Each row is a point on a landscape with many valleys, with its height.
From any point a ball rolls to the lowest of the 2 points nearest to it. It stops when none of these is lower. Distance is the straight distance between rows; heights are no part of it.
<964>: [ -4  20   7  14  -7  10  -6  -6  -4 -16   1  11  20 -10   7  18  -1  10
  10  -3  24  18   0]  h=323
<454>: [ -2 -17 -31  -3  21 -17   1 -29   6  -8   6   3  -6  -7  17   8   0  21
  30  -8 -14 -15  -7]  h=85
<780>: [  0  -5  -7  -9   8  -8  10 -29  13   3 -11   7   3 -11   6  19   2  12
  15  -7  -2  -5 -11]  h=104
<480>: [ 17  -8  20  10  15  -6  18   3 -17 -13 -18   6  21  20  21 -24  36   9
 -33   7 -10   8   1]  h=148
<159>: [  3  27  -3  21   3  19 -11  23   0   6   1  -1  -8  14 -28   0 -11   6
  10 -19   3  37  16]  h=322
<203>: [  0 -16   9  16   4  -1   1 -36 -28  -8  -8   0  20   9  18 -15  21  -3
 -10 -14  -6 -36  20]  h=757
<442>: [ 20  -9   5 -22   4   8  -2 -21 -10  -4 -27  -7  -1 -17   1   6  43   7
 -40 -11  -8 -13   9]  h=204
<816>: [-13   7 -10  38  22 -18  18   9  -8 -23  19  13   8  26   3 -30 -15   8
  -2 -13   2  14  10]  h=281
<24>: [ 12  -2 -21   7   7   9   1   7  35   4 -18  11 -15  16  -1   0  -4   7
   0  -8   3   0  28]  h=252
<928>: [  2 -16  25  -3  -7 -18   9 -23  -8  -8 -18   7  28   3   4 -13  21 -18
 -17   1 -11 -30  19]  h=750
<848>: [ -8  -3   9  -5  -1   6  -9 -14   9  -3  13  17 -20 -16  -8 -27 -25 -22
  11 -28   7   7 -17]  h=219
<870>: [ -1  14 -14  21  -7  -6   3  20 -10  -3  42 -13   1 -10 -27   2  -5   4
   8 -19  27  13   3]  h=610
<254>: [ -3   1   7  -7 -14   6 -24  -1  -4 -29  -2  18   5 -15  12   9 -11  -2
  21   6  -7   7  23]  h=393
<160>: [-14  15  -5  11 -14   6 -11   8  -9 -17  -3   7  15   3   4  24 -15  10
  17   7  13  11  39]  h=362
<940>: [ -3  13 -15  26   7  -2  -4   6 -32  13  37 -29  -5  11 -11  -4 -10  17
  14  -5  22  -2  -4]  h=623
<70>: [-16  22 -17  12   6 -16  -5   0   6   6  33  -5  -6 -20 -35 -18 -14  -1
  10 -24  29   8  -2]  h=603
<1031>: [ 16 -22  16 -22  -3 -16   6  -2   2  10  -2   7  26  -6  12   0  16  -4
  -3  29  13 -21   0]  h=733
<450>: [-12  14  -4  12   1  10  -3  32  10  -2  18   8  -2 -10   1 -14 -15 -10
   7   7  15  28   1]  h=402
<799>: [  2  -9  11  12 -25   8 -11   0  11 -34  -4   7  11 -14  16  19   9  -9
   2  15  -9  -8  33]  h=412
<133>: [ -9  13 -16 -26   8   3 -21  -8   8  -4  -2  10 -17   6  -7  14 -19  -1
  10 -13 -18   3 -11]  h=190
<362>: [ 17 -19  38   2 -11  13  -1  -2  -8 -21 -10   8  23 -28  -6  18  14   2
 -37  32   0  -3  -4]  h=486
<978>: [ 11  -6  -9 -30  -9   3 -10  -2  10  -5 -20  -2   2  -5   9  23  34  -2
 -29   6  -4 -22  23]  h=220
<530>: [ 16   6  27 -26  -3  -8 -10 -17  -9   8 -18  13   0  18  -4 -14   2 -11
  -9 -12  -1  -4 -23]  h=118
<169>: [ -5 -12   3  -9  20   4  26  -9 -15  11 -33  13   3  16  13 -18   0   1
 -14 -11 -18  12  -6]  h=139
<46>: [  4  22   2 -21 -11 -20  -6   6  15  28   3 -18 -15  12 -24  -6   5  -7
  22 -19  11  17 -17]  h=710
<39>: [-40  20 -12   6   4 -14   2 -10   0  11   7 -19  -2 -21   4   4 -12  10
  34  13  -7   9 -13]  h=586
<627>: [  8 -19  33  15 -15   6   9  16  -7 -27  -6   7  25  -2   6   2  17  -9
 -42  30  -3  -5  18]  h=456
<550>: [ 25 -15   5   7 -12  -6  19  15   4  -6  11  -2  -3   6 -19  21  -3   2
 -20   3  -7  -9  -7]  h=76
<539>: [ -9   4 -16   3  -2 -19   9  -7  -9  17  -9 -24   0  10  10   6  11  18
  24   7  -1  -4  11]  h=152
<614>: [-23  26 -21  16 -10  -4  -4  -4  12   8  20 -26   1  -5 -28  33 -12   0
  19  -9   2  -6   8]  h=556
<692>: [  0 -16  11 -20  -7   9   6  -7   4   4   3 -12 -11 -27  10  -6  20 -20
 -13  -3  -9   1 -32]  h=133
<782>: [ -7   8   0 -13   4 -16 -19 -17  14  13 -29  12 -18   0  -7 -23 -16   7
  17  -1   6   1  13]  h=215
<7>: [ -5  -7 -25   0  -3  -4  17   4 -18  12  -8 -35  -6  -6  16   1  27  12
  -8   4   6  -6  21]  h=171
<413>: [  0  26  -3   0 -14 -10 -19  25  19  20  14 -12  -9   9 -20 -12   3  -6
  19  -7  32   8  11]  h=702
<674>: [  6  -6  -6 -19   9 -10 -11  13 -14 -20  -3  33  -5   6   9 -22 -16   7
   3  -7   1  12  21]  h=457
<876>: [-16  -6 -14   6  16   3   9   7 -17   2   7   1   4  30  23  -4 -12   1
  23   1 -12   5  -8]  h=401
<341>: [ 33  -5  17 -19 -11 -10   6   6  -6  14  -5   5  -6   2 -31  16 -18   5
  -7   1   0   0 -11]  h=47
<838>: [ -8 -24  -2 -29 -11   3   3   2  -4   7  -2 -12 -10 -23  19  -8  15 -20
   6   7 -14  -9  -1]  h=108
<5>: [-18   2 -26  20  24   6  10  13 -19  -1  13   3   1  35   4  -9 -18  10
  17 -20   5  19  10]  h=351
<460>: [-10  12 -17   0  -5 -14  17  21  12  15  -2 -30  -6   3   2  13   9  12
   6  16  -8  14   2]  h=128
<427>: [ 10 -27  31 -18   2  18   8  -9   1  -9 -39   7  23 -10   5   9  39 -11
 -26   8 -24  -6  14]  h=116
<929>: [  1   0  -5   2   6   5 -13  -8  36  -1  22  19  -9   5 -17 -10 -20 -18
  35 -28   5   7 -15]  h=172
<490>: [-10  20 -19   5  15  -1 -25  22  22  26  33   0 -10   9 -32 -27 -15  -7
  29  -2  28  12  -2]  h=690
<101>: [-39  33  -8  10  -2  -1 -11  -1   9   1   9 -18   1  -4  -7  14 -16  -9
  13  11 -19  -1  -6]  h=571
<702>: [  6  -8  13  -8   6  17  17  -4 -15  14 -22  14  16  15  15   2   3  -1
  -5 -11   9  14 -19]  h=198
<727>: [ 10  -9  25 -12 -15 -13  -7  -2   9  -6  -7  15  20  12   6  -3   8 -21
 -15  19  -3 -29  -1]  h=742
<314>: [  1   0  26   0 -20   1   0   5  -9   9 -22  -4  -8  -6   0 -24  -3 -12
 -14  10  -8  -1  16]  h=170
<102>: [  4   6   4  -3  15   3 -13 -25  -3   6 -11  14  -3  26   9 -12  -7   0
   1 -10  -9 -15 -21]  h=182
<263>: [ 14   1  18  12  -9   0   0  -9  -8 -11  -1  -5  12 -16 -11  29  -5  14
 -26  32  -1 -16   4]  h=505
<736>: [ -6  29   6  20  -3  -1  -9 -10  -1  -9   8 -12   9 -17 -18  29 -12  15
 -15  14   7  -3  -8]  h=523
<88>: [-12  -1 -19 -16  14   0 -12 -20 -17  -3   3   6 -10  12   5   7 -18  -1
  -1 -13 -22 -24 -12]  h=225
<770>: [ -1  -3 -25   0   9   3 -17  15   6  20  27  -8 -29   4  -6 -22 -14  -3
  19  -7  14  -9  -5]  h=677
<867>: [  0  11  11   0 -13  -7 -10  -1  13  20 -28  -7 -28  -4 -14 -31  -6  -6
   3  -4  -1   5  21]  h=195
<273>: [ -1 -11  -7 -15  -5  21  11  -1 -12  22 -11   2  15   9  22  20   3  -2
   9   0  25  -4  -5]  h=247
<930>: [  6 -17  10  -2 -21  19   9  -6  23  -3  -5   7  -1 -15  -7  25  -8 -22
  -3  -5  -3  -5  -8]  h=69
<1027>: [ -9  34  -6  13  -3   8 -26  -4   2 -13  29  -7   7  -4 -28  37 -16   2
   2  -5   7  -6  -6]  h=542
<63>: [ 14   1  11 -16 -12  -5  -3 -11  13  13   1  -7   5 -10  -2  12  14  -3
 -16  14  22 -20 -23]  h=726
<488>: [ -8  -8 -19  -1  -7  11  -3   6   6  26   1 -14 -23   6  13 -16   5 -15
  11 -10  17 -17   6]  h=666
<192>: [  1   4  -7  21 -13   0  23  11  10  -2   9 -23  -5 -13 -13  19   6   5
 -10  -2   2   4  -3]  h=103
<238>: [  2  -6  15  13 -10  11  10  22  19 -20  -3   4   7  -1  17  -2  26 -11
 -14   6  -1  19 -16]  h=73
<140>: [-13  17  -5  14   5  10  18  34  -2   3  10 -10  -4   4 -10  -5  -8   3
   6  -9   1  44  -2]  h=363
<609>: [ -7  -1   2 -15  -1   0   2  19 -21   5   9  14   2  -8   7 -14 -19   1
  15   0  19  27 -10]  h=438
<404>: [-18 -11   6  10  -9  -4  -9 -35 -16  -6  -4   1   1  -4  17 -22   6 -17
  10 -17 -10 -27   7]  h=764
<893>: [  5  -5  -9  10  -2  12  -9   3  -4   9  16 -19  -7  12  22   0   9  -3
   1  15   5 -28  -2]  h=653
<66>: [ -6  23  -6   7  -6   5   4  24 -28  17  17 -41 -12  11  -5   9   8   9
   2  -1  -8  19 -18]  h=493
<247>: [ -4  19   2  -8 -12  -8  -1   5  11  26   5 -15   2  13 -13   9  -3 -14
   2   0  16 -11 -23]  h=718
<908>: [ 18  -3  15 -11  -2   0 -12   2  -1  -3  23   5 -22 -11 -10 -14  -9  -8
   7  -8  -7   9 -37]  h=209
<448>: [ 10   6   0  15  14 -21   8   9   5 -17   6  16   9  12  12 -29   5  12
 -13   4   8   6  -1]  h=210
<339>: [  4  -4   0  18  16   8  12   7   5 -25   0  16  12  12  31 -16  24   1
 -19  -4  -4  12 -11]  h=145
<406>: [-13  -3 -12 -16  13 -27   1   4 -18  -3   4  13   5  19  18 -22  -9   3
  16   1  -2  -3  -2]  h=434
<99>: [ 11 -40  17 -11 -14   9  27  -6   6   3  -7   7  18 -13   5  23   6 -18
   3   5  -9 -10  -9]  h=46
<487>: [-11   5  12   1 -18  17  -3 -12  34 -10  -8  10  -4 -21 -24  33 -22 -17
   7 -12 -14  15  -4]  h=94
<528>: [ 14  19  -6  18   6  19 -19  17  21  -3  -4  12 -12  22 -16  -5  -7   3
  -2 -14   9  11  23]  h=283
<391>: [  4 -11   1  17 -10   7   4   3   8 -25  -7  -5   9 -10  20   4  21   0
 -28  20   0 -16  34]  h=427
<255>: [  5  -9  -2 -11  -5   0  12   1 -18   7 -17 -25 -11 -15   3  -4  27   4
 -32   6 -14  -6  10]  h=187
<176>: [ 12  11 -20   4  20  -7  -1   4  -6 -15   6  16   1  36 -12  13 -21  20
 -22  -4  -1  -7  15]  h=332
<493>: [ 32 -18  27 -29  -8 -11  -7 -18  -1   3  -6  11  -6  -8 -17   2  -9  -5
  -8   5 -17 -15 -19]  h=70
<252>: [ 16 -20  35 -20 -16  10  -1 -10   0   4 -33   3   2 -17  -3  -3  14 -17
 -21   8 -11  -9  11]  h=142
<79>: [  7 -16  22   3   9   8  24  -5  -2 -19 -26   8  28   2  14  10  41   4
 -33   2 -20  14  -8]  h=45
<1018>: [ -5 -26  -1 -12   3  -3  -6 -10 -19  -2   2 -15 -15 -32  22 -16  16   0
  10  18 -36 -15   2]  h=86
<494>: [  3  15 -27   0  32  -6  -6   5   8  -1   2  27  -1  24 -20  -2 -25  20
   1 -15  15  10   7]  h=278
<716>: [-12  -4  -5  15  18   5  15 -10 -11   9 -21  -2  -1  14  14 -13 -16   9
 -13  16 -13  -5   9]  h=71
<821>: [ 17  -9  10  -7   3  -5   2   4 -15  -2  13 -14 -16 -14   0  -8  12   6
 -14  12 -24   1 -32]  h=167
<923>: [ 12   1 -13 -10  -3  10  -9  -3  30   3 -24  -1 -16   5  13   3  22  -1
 -11   1  -1 -12  20]  h=234
<663>: [-33  17 -15  17   4 -23   3   6  -2   6  29 -20  -9 -31 -21 -15 -16   8
  25   4   8  12   0]  h=595
<584>: [ 10 -38   9  -8  -7  12  29  21  18   0  -9   0  10  -6  15  15  28 -15
 -16  12 -10   3 -14]  h=11
<881>: [ -5  22   3 -11  -5  10 -11  18 -19  12  11 -12  -2  -4  -1   9  -3   3
  19  -1  10  32 -27]  h=468
<629>: [  1   7 -12   1  15   6   4  -9  15  -8   1  17   3   8  -8  29 -19  12
   7  -8 -11   6 -14]  h=144
<942>: [ -7   7  -4  11  10  25 -12 -10  35  -8  13  23  -8 -18 -24  10 -31  -8
  18 -17   0  19  -1]  h=130
<78>: [  3   3   1   8  -2   4   3 -10 -21  -2   3  -2  25   4  16  20   7  13
   1   7  18  -8  -2]  h=285
<548>: [ -2   3 -20 -10  20 -21  -3  -8  25  11 -12  27 -11  13 -16 -15 -24  17
  15 -10  18   1  10]  h=240
<534>: [  4 -31 -16  -4  19 -14  17 -14  -7  -1   6  -2  -7 -16  18 -14   2  14
  11  13 -24 -16  -2]  h=63
<383>: [ -9   1 -12  10   2   0   0  11 -29  14  31 -22  -4  14   6  -9 -13  -4
  -5  10  13 -26  -6]  h=639
<226>: [ 11  -2  20   8  -2   1 -13  -1 -19 -20 -12  20   8   2  14  -9 -13  15
  12  11  -5  12  24]  h=422

For each start below, name the point where the ball stops.
<406> | <584>
<160> | <716>
<494> | <79>
<848> | <584>
<101> | <254>
<450> | <341>
<442> | <341>
<1031> | <254>
<488> | <254>

Call two points neighbours if one is among the 2 nearest of the other. Go from one point of each pair to the other, from neighbour to neighbour, staying as low as possible. Name the highest point that can't be avoided.
<584>, <254> | <876>
<534>, <584> | <848>
<341>, <584> | <88>
<79>, <584> | <480>
